Each row is a point on a tangle of strands that fork, close into loops and nearly touch. The rows are in no order.
(in the rows, 128 means zero)
Two points are linked if the straight distance between their rows is under 107. Some points are linked to none.
Safa: [144 194 144 114 198 112 146 134  68 111  66 141 104 122  76 105 143 111
 122 140 202 186]
sozag: [ 53 132 123 134  74 126  64 148 184 190 165 122 169 145 138 134 132 104
 142 137  84 111]
rogo: [125  79 154 110  91 141  23 170 162  86 141 141 107 132 109  93 111 124
  80 153 112 114]
kubiz: [136  90 168 123 112 137  59 139 105 115 138 152 120 127 105 109 118 140
  91 138 102 129]
seg: [112 129 137 157  75 161 102 165 131 183 122 155 125 144 122 139 109  66
  84 159  93 100]
kufed: [148 157 146 169 137 126 190 122  86 133 167 181 145 135 153 167 151 169
 142 108 144 112]
Runup: [119 147  91 151  82 120 155  91 181 128 151 122 158 117 183 124 191 186
 166  82 112 111]
Gup: [132  98  55 132 119 126 161 122 150  90 122 119 149  78 162  93 122 167
 124  66 136 107]
fek: [112 110 100  73 123 101  91 145 152  87 124 121 128  87 113  53 147  93
 127 119 140  95]
vol: [ 78 103 122 113  71 117  83 131 168 121 149 134 171 112 150 122 119 117
 129 175 104  60]
tula: [124  87 154 146 147 120 150  86 152 183 135  85 160 173 161 180 107 146
 124 129  87 129]
raz: [146 152 162 123 148 156 107 101 113 139  85 106 101 137  93 152 143  94
 149 161 153 200]
Dud: [135 150 141 180  95 166 110 107  94 150 161 162 109 139 112 144 147 122
 121 122 114 118]
piz: [108  97  93 181  80 157 103  82 211 168 148 102 147 136 159 142 140 138
 143 108 111 123]
Sasif: [152 115 122 117 177 110 149 163  94 130 130 117 119 113 108 117  92 110
 116  86 115 144]
tekon: [101 159 110  83 109  97 104 176 143 128 182 130  97 123 106  86 185  84
 145 124 109 103]
Rukos: [144 174 152  98 162  99 159 104  86 106 139 170 112 144 127 132 179 139
 185 136 221 147]
Kon: [153 136 160  90 185 109 171 169 100 145 152 133 104 130 122 149 139 128
 141 107 119 150]
ruri: [105  83 145  79 126  88  69 180 137 113 111 120 136 122 131  92  76  89
  99 151 127 117]
Gapez: [150 118 186 139 118 159  86 108  87 109 116 145 108 142  96 141 110 137
 110 160 123 158]
Pir: [149 135 164 164 136 169 158 124  81 141 154 167  89 145 118 174 111 125
 107 144  98 128]
vel: [115  93 119 102 121 121 105 111 172 123 162  84 138 119 138 124 143 144
 167 118 120 148]
vut: [156 124 151  81 149 119 127 138 124  73 101 114  69 120  90 103 129  76
 130 192 154 130]
lud: [122  95 128 134 126 109 151 111 164 169 167  76 149 150 147 142 141 152
 156 110  91 131]
moro: [107  84  83 120  99 151  73 117 200 121 173 133 133  72 142 101 144 156
 128  79 109 136]
ber: [114  90 146 110 138 130  94 107 144 142  81  86 143 152 127 157  75  97
 137 183 126 149]
gibo: [142 108 164 121 145 143  78 140 101 128  73 135 107 151  93 138  65 113
  79 173 118 147]
pefut: [160 131 129 131 139 149 106 101 120  74 112 122 103 103  90  97 163 170
 137  96 176 179]
fizas: [161  97 117 117 160 122 111 154 130 101 118 112 115  98 103  90 109 147
 107  72 134 164]
muvap: [149 123 183  87 136 133  83 105 158  97 113  79 145 112 102 142 166 155
 160 176 146 180]
mavut: [170 128 166 116 167 134 162  97 116 113 127 100 108 136 136 171 131 159
 162 145 150 178]
visiz: [ 83  80 103 171  82 147  75 114 201 150 131 120 146 121 159 136  93 103
 135 128 143 132]
dop: [113 128  81 149 119 132 103  95 105 110  83 114 127 124 118  81 107 125
 126 109 172 129]
nov: [140 139 137 168 119 122 169 121 111 164 167 135 171 148 159 144 165 181
 137  78 106 112]
mesal: [119 125 137 153 104 150 110 149 103 134 112 166 102 149  96  96 104  58
  78 157 110  78]
maso: [106 125 175  90 122 118 120 139 103 141 159 141 134 152 133 142 142 108
 133 166  85  98]
ruvun: [151 160 146 154 164 124 197 117 106 139 173 202 105 160 154 195 144 162
 159 131 183 148]
Tero: [151 141 175  85 172 105 135 158  88 128 163 135 123 127 108 141 188 145
 163 117 158 158]
zufen: [149 192 136 135 183 151 138 107  84 138  80 116  85 128  86 148 140 116
 139 131 182 214]
fida: [115 154 134 125 129 134 134 130  91 102 106 157  97 144  91  81 123  60
 104 168 163  75]
selar: [136  97 132  80 129 119  93 135 155  87 123 103 101  97  98  96 124  99
 135 147 145 132]
Zut: [110 136 103 145 161 129 150 142  98 134  69 137 119 136 120 135  34  92
  82 154 117 131]
kapo: [110  91 101 139  89 152  69 142 185 133 140 138 120  97 126 107 110 116
 116 114 112 117]
bup: [106  70 105  86 122 133  76 183 187  80 164 146 124  78 131  73 120 130
  93 103 101  90]
fop: [139 148 147 147 147 129 148 102  77 103 126 168  88 136  86 110 125 110
 125 143 180 106]
napo: [151 120  88 124 132 104 161 107 128  81 133 105 135 114 160 113 149 175
 156  81 156 138]
fasi: [133 101 110 139 107 143  85 187 159 140 118 140  90 110 120  99  79  81
  89 129 115 126]
buno: [110 127  79  81 110 109 113 156 168 127 167 112 124  82 129  80 161  99
 147 105 112  96]
pefo: [165 123 149 102 144 127 129  66 153  84 109  71 133 126 129 145 155 166
 184 146 174 178]
zeguf: [104 148  55 151 120 107 142 112 125 141  67 107 155 134 157 100  96  98
 143 120 156 125]
Far: [120 140 124 128 131 101 139 124  79 132 121 129 163 122 141 107 144 127
 145 123 133  94]
Gitaz: [ 92  92 128 152 121 103 156 104 163 185 110 106 198 166 164 168 105 115
 132 154  97 101]
Ded: [112 109 131 101 130  97  73  92 151 131 109  72 183 142 146 119 133 153
 170 120 134 156]
Nufer: [133 185 139  88 229 105 190 142  65 134  87 162 110 139 113 149 139 113
 131 131 173 176]
vegor: [153 174 144 132 166  97 167 133  92 146 130 204 112 159 147 158 150 176
 167 105 217 157]
gafed: [121 142  57 176 106 124 174 131 146 147  98 109 175 124 163 129 117 124
 134  99 122  96]
bemo: [155 172 120 148 150 113 153 106  81 113  92 133 110 140 137 131 137 169
 145  94 181 168]
Kebov: [123 128  90 164 132 142 122 180 124 147  99 145 120 113 113 104  51  90
  72 113 125 116]
Lukab: [154 113 116 163 117 154 188 130 128 107 164 136 126  98 139 149 124 152
 110 115 107 103]
miz: [128 178  81 158 165 124 185  95 133 156  69  92 101 165 157 157  79 138
 151 109 138 168]
todu: [144 115 134 147  91 138 109 205 128 131 154 157 108 124 102  96 145 117
  57 109  84  88]
Sib: [130 122 118 129 164 144 107 110 114 118  62 108 123 125 101 146  55 115
 109 164 136 166]
Tesul: [124  88  67 153 106 127 155 132 174 116 112 102 172 110 168 133  85 150
 125  93 128 117]
vuraz: [172 166 131 128 176 139 181 100 114  75 109 135  76 119 110 164 108 116
 136 163 182 151]
milu: [121 153 113 142 140 111 115  95  72 141  71 107 144 153 126 114 105 147
 138 106 151 164]
lidu: [113 122  68 138  76 147 104  94 178 121 155 144 161  92 156  90 173 173
 133  73 123 110]
nuvit: [150 138 150 154 112 138 194 170 107 126 164 164 136 112 127 161 135 127
  94 131  86  73]
Rutu: [137 176  85 145 185 112 195 105 103  98  92 114 109 137 147 128  94 147
 135 114 158 164]
gek: [126 109 165 135 132 143 165 129 120 195 148 122 148 165 143 185 116 126
 105 141  51 115]
fam: [110 148  86 136  82 119 172 123 178 131 163 111 199 110 151 129 197 153
 157 108  90  73]
mig: [147 141 191  76 175 121 107 138  62 122 112 141 133 136 105 130 159 140
 141 139 135 174]
Mido: [152 143 138 167 166 143 192 153  76 127 143 184 116 123 108 156 100 134
  82 119 117 105]
Komub: [ 68 125 110 146  80 151  86 109 206 176 176  92 138 141 123 124 149 122
 164 129 106 131]
pud: [105 118 116 111  61 136  99 176 195 122 167 154 169  94 132 123 145 134
  98 152  66  61]
nasi: [120 134 130 144 106 133 162  75 113 157 128 119 141 148 155 167 139 105
 160 161 125  95]
niz: [144 135 185  97 158 130  74 135  77 111  77 122 138 125  76  91 132 146
  95 140 151 166]
Vevev: [133 164  97 149 129  94 175 131 101 129 114 136 131 136 163 115 156 172
 160  70 162 135]
Sutip: [107 136 135 129 152 133 176  80  89 153  93 124 144 155 156 167 102 112
 127 156 114 122]
rerud: [113 133 123 104  94 120 140 151 176 134 206 118 160 110 145 142 174 139
 158 127  77  82]
fuvi: [166 114 118 147 142 138 157 112 121 100 147 119  98 120 136 153  97 152
 137 125 134 144]
Kun: [111 138 121 165  91 120 179  75 168 174 133  94 180 168 165 163 146 131
 155 141 106  88]
zeru: [159 121 173 102 140 137  70 121 127 115  72  80 155 106 101 130 122 142
 129 141 142 182]
rol: [123 164 106 194 124 123 185  79 117 171  94 111 114 185 163 156 128 150
 151  94 141 160]
lovi: [166 151 169  77 165 139 118 122 120 109  68  97  83 121  84 127 121  92
 113 196 149 183]
mipa: [111  92 150  92  94 101  68 195 148 102 131 148 107 144 130  75 112  92
  57 158 115  83]
Zuf: [105 158 138  97  83 127 127 160 159 131 226 139 104 110 116 122 191 117
 151 137  97  84]
Pebes: [109  82 132  70  96 131  31 161 219  79 166 130  94  95 116  86 130 136
  97 137 117 120]
Vib: [101  80 132 104 108 108  86 129 137 122 123 120 152 141 135 123  90 100
 124 178 117 103]
tolez: [116 151 149 102 208 122 179 130  63 163  82 136 119 161 139 169 122 126
 134 118 131 184]
vibo: [131 113 121 113 124 129 115 147 122  93 175 153 131  86 114  83 167 158
 125  79 127 101]
zare: [119 117 143 130 118 148 143 160 130 171 127 140 108 157 143 175  92  83
  92 168  76 105]
Fer: [133 172 107 205  89 149 155  92  88 166 123 146 118 145 139 142 142 137
 145 103 143 131]
Levu: [143 120 155 147 146 126 170 145  84 166 144 122 156 148 150 170 123 177
 122 107  77 126]
Dovef: [125 112 143 136  85 150 109 175 153  98 178 164 148 100 112  99 156 148
  80 113  72  61]
tasis: [123 152 125 116 114 132 136  98 122 112 169 139 103 108 128 121 175 105
 169 132 153 117]

A fork is a point with three links, a tip a point with one. Leave the first point through the second and follow the links. Name the first fork or tip that comes.
fek; buno: kapo
mavut; fuvi: bemo
Pir; Mido: fizas
Runup; fam: tolez

A piece is two or more points that can be reached from each other along the links. Count, over all rows, the pieces, the separate loops (a circle has one, a figure eight two, a Y none), the forks (points with three links) and the tips (points with one).
pieces: 3
loops: 2
forks: 7
tips: 9

A tip is a point with one link. Name the tips that can be reached along the links from each point below, in the order of the rows.
lud: Rukos, fop, Ded, Sutip
Sasif: fizas
Nufer: sozag, bup, todu, tolez
